Points on a hilly landscape, in no order, each with its height.
From any point a ball rolls to the lowest of the 3 points nearest to it. It stops when none of these is lower. Distance is the straight distance between rows; heights are no part of it.
Gese: 88,72,117,69,111,84,116,140,106,82,84  (h 316)
gisa: 104,143,93,99,88,118,96,105,87,104,90  (h 734)
Lirus: 90,132,114,86,82,116,100,115,119,93,69  (h 143)
koso: 88,159,143,50,72,95,103,127,143,103,57  (h 414)
zas: 80,133,135,71,81,109,100,121,137,97,58  (h 328)
nar: 93,121,94,109,89,123,92,94,97,98,92  (h 82)
zezor: 108,49,90,134,124,74,104,66,120,124,144  (h 507)
vub: 124,108,77,132,93,114,91,52,87,128,134  (h 585)
Fos: 105,88,95,81,112,80,105,122,86,84,97  (h 402)
vas: 88,100,101,109,93,115,94,93,102,93,93  (h 64)
robu: 89,77,94,125,98,111,94,72,105,101,113  (h 101)
pip: 68,47,117,106,116,99,110,114,124,87,106  (h 342)
nit: 146,66,77,134,120,60,100,49,131,146,149  (h 511)
Giraz: 131,130,75,92,107,90,98,101,58,113,120  (h 295)
vamil: 74,117,130,92,80,122,93,100,140,90,58  (h 183)
vegun: 117,130,76,127,86,126,89,68,76,129,121  (h 696)
fuvan: 85,67,102,112,107,100,104,103,107,92,104  (h 48)
moro: 87,112,101,114,86,134,91,86,102,98,87  (h 122)
delib: 87,54,104,107,117,86,106,104,108,97,117  (h 310)
zenu: 81,93,122,86,94,110,101,118,124,80,71  (h 313)
rabus: 92,101,117,76,98,100,102,120,106,82,78  (h 86)
mel: 101,92,94,113,96,109,95,84,95,100,108  (h 256)
bibes: 138,97,76,102,114,72,100,89,66,114,132  (h 312)
Sove: 83,109,127,77,89,107,103,122,123,85,65  (h 248)
dulo: 125,81,81,113,117,72,98,76,86,119,139  (h 467)
sivin: 94,85,101,109,99,105,98,92,93,92,102  (h 188)
vare: 111,146,90,83,92,107,97,120,81,103,83  (h 686)
rufik: 99,109,124,56,101,88,109,140,112,78,66  (h 406)
Dit: 79,66,119,90,106,101,110,123,117,85,86  (h 296)
pudar: 106,77,94,107,112,87,100,97,86,95,115  (h 391)
fifof: 139,94,79,97,120,61,101,97,69,111,135  (h 379)
velom: 96,132,111,80,90,105,101,119,103,93,72  (h 244)
rudo: 127,70,82,130,115,73,97,60,105,129,141  (h 499)
Vumit: 99,149,117,63,86,102,104,131,109,94,66  (h 304)
digi: 88,142,108,93,83,119,96,108,109,99,74  (h 103)
rogit: 77,61,121,86,112,93,118,130,116,83,89  (h 80)
kerez: 101,91,96,94,106,96,103,108,87,92,95  (h 515)
Kado: 118,156,79,96,93,111,94,113,63,117,100  (h 757)
vis: 84,71,111,93,108,99,107,116,104,83,95  (h 396)
Kitom: 88,45,99,125,116,84,105,81,114,111,131  (h 533)
dak: 103,116,98,90,97,103,102,114,90,88,91  (h 490)
Lafo: 120,128,79,107,98,103,95,88,71,113,112  (h 514)
nol: 95,135,88,118,83,133,88,81,93,111,98  (h 145)
Fel: 105,68,87,128,110,91,96,71,100,110,129  (h 497)
Ser: 78,81,111,105,94,112,98,100,114,90,89  (h 94)
Gar: 85,141,116,86,75,119,94,110,122,95,63  (h 125)
fet: 98,102,94,106,101,109,97,93,88,95,105  (h 70)
lol: 115,73,86,95,119,69,107,111,78,95,118  (h 479)
zuf: 89,63,105,97,116,85,109,114,99,90,110  (h 472)
loza: 112,126,96,76,100,96,103,123,84,93,86  (h 613)
Der: 94,70,100,117,106,99,101,88,102,94,113  (h 189)
vapaf: 128,73,84,108,122,63,101,85,90,114,138  (h 453)
zutal: 81,78,108,120,97,119,96,85,112,92,95  (h 35)
rezu: 78,106,114,103,85,126,95,96,122,92,78  (h 148)
Nis: 115,76,84,121,111,80,98,73,91,112,134  (h 483)
les: 92,160,114,79,78,114,98,121,115,104,67  (h 200)
Nuf: 113,146,78,118,84,127,88,83,74,127,114  (h 565)
nifo: 113,110,82,112,96,107,96,83,78,107,115  (h 439)
dubid: 131,101,76,116,108,83,99,80,76,119,132  (h 424)
bof: 73,128,117,107,77,135,92,90,134,97,66  (h 168)
kebak: 88,108,112,95,96,110,103,110,106,89,82  (h 247)
vuvo: 100,81,112,73,114,81,114,135,93,78,92  (h 347)
saru: 113,120,85,100,98,100,96,103,74,102,107  (h 413)
pasub: 123,105,81,91,111,79,101,102,66,96,116  (h 104)
Non: 121,87,82,126,105,93,95,58,93,122,134  (h 513)
guda: 66,50,112,115,106,108,105,98,123,89,104  (h 251)
desu: 92,92,118,73,101,98,108,127,110,82,76  (h 289)

Call two points neighbours if one is among the 3 nearest of the other. Go from one point of each pair to the other, from neighbour to neighbour, staying as low as possible. Name the highest point that can't be avoided.
pasub and zutal -> saru
zutal and fuvan -> Ser
rabus and vas -> kebak
vas and digi -> bof

For each start below, name the point where the ball stops.
loza -> digi
zas -> digi
Lafo -> pasub
nol -> vas
Fos -> rabus
Kitom -> fuvan
bof -> digi
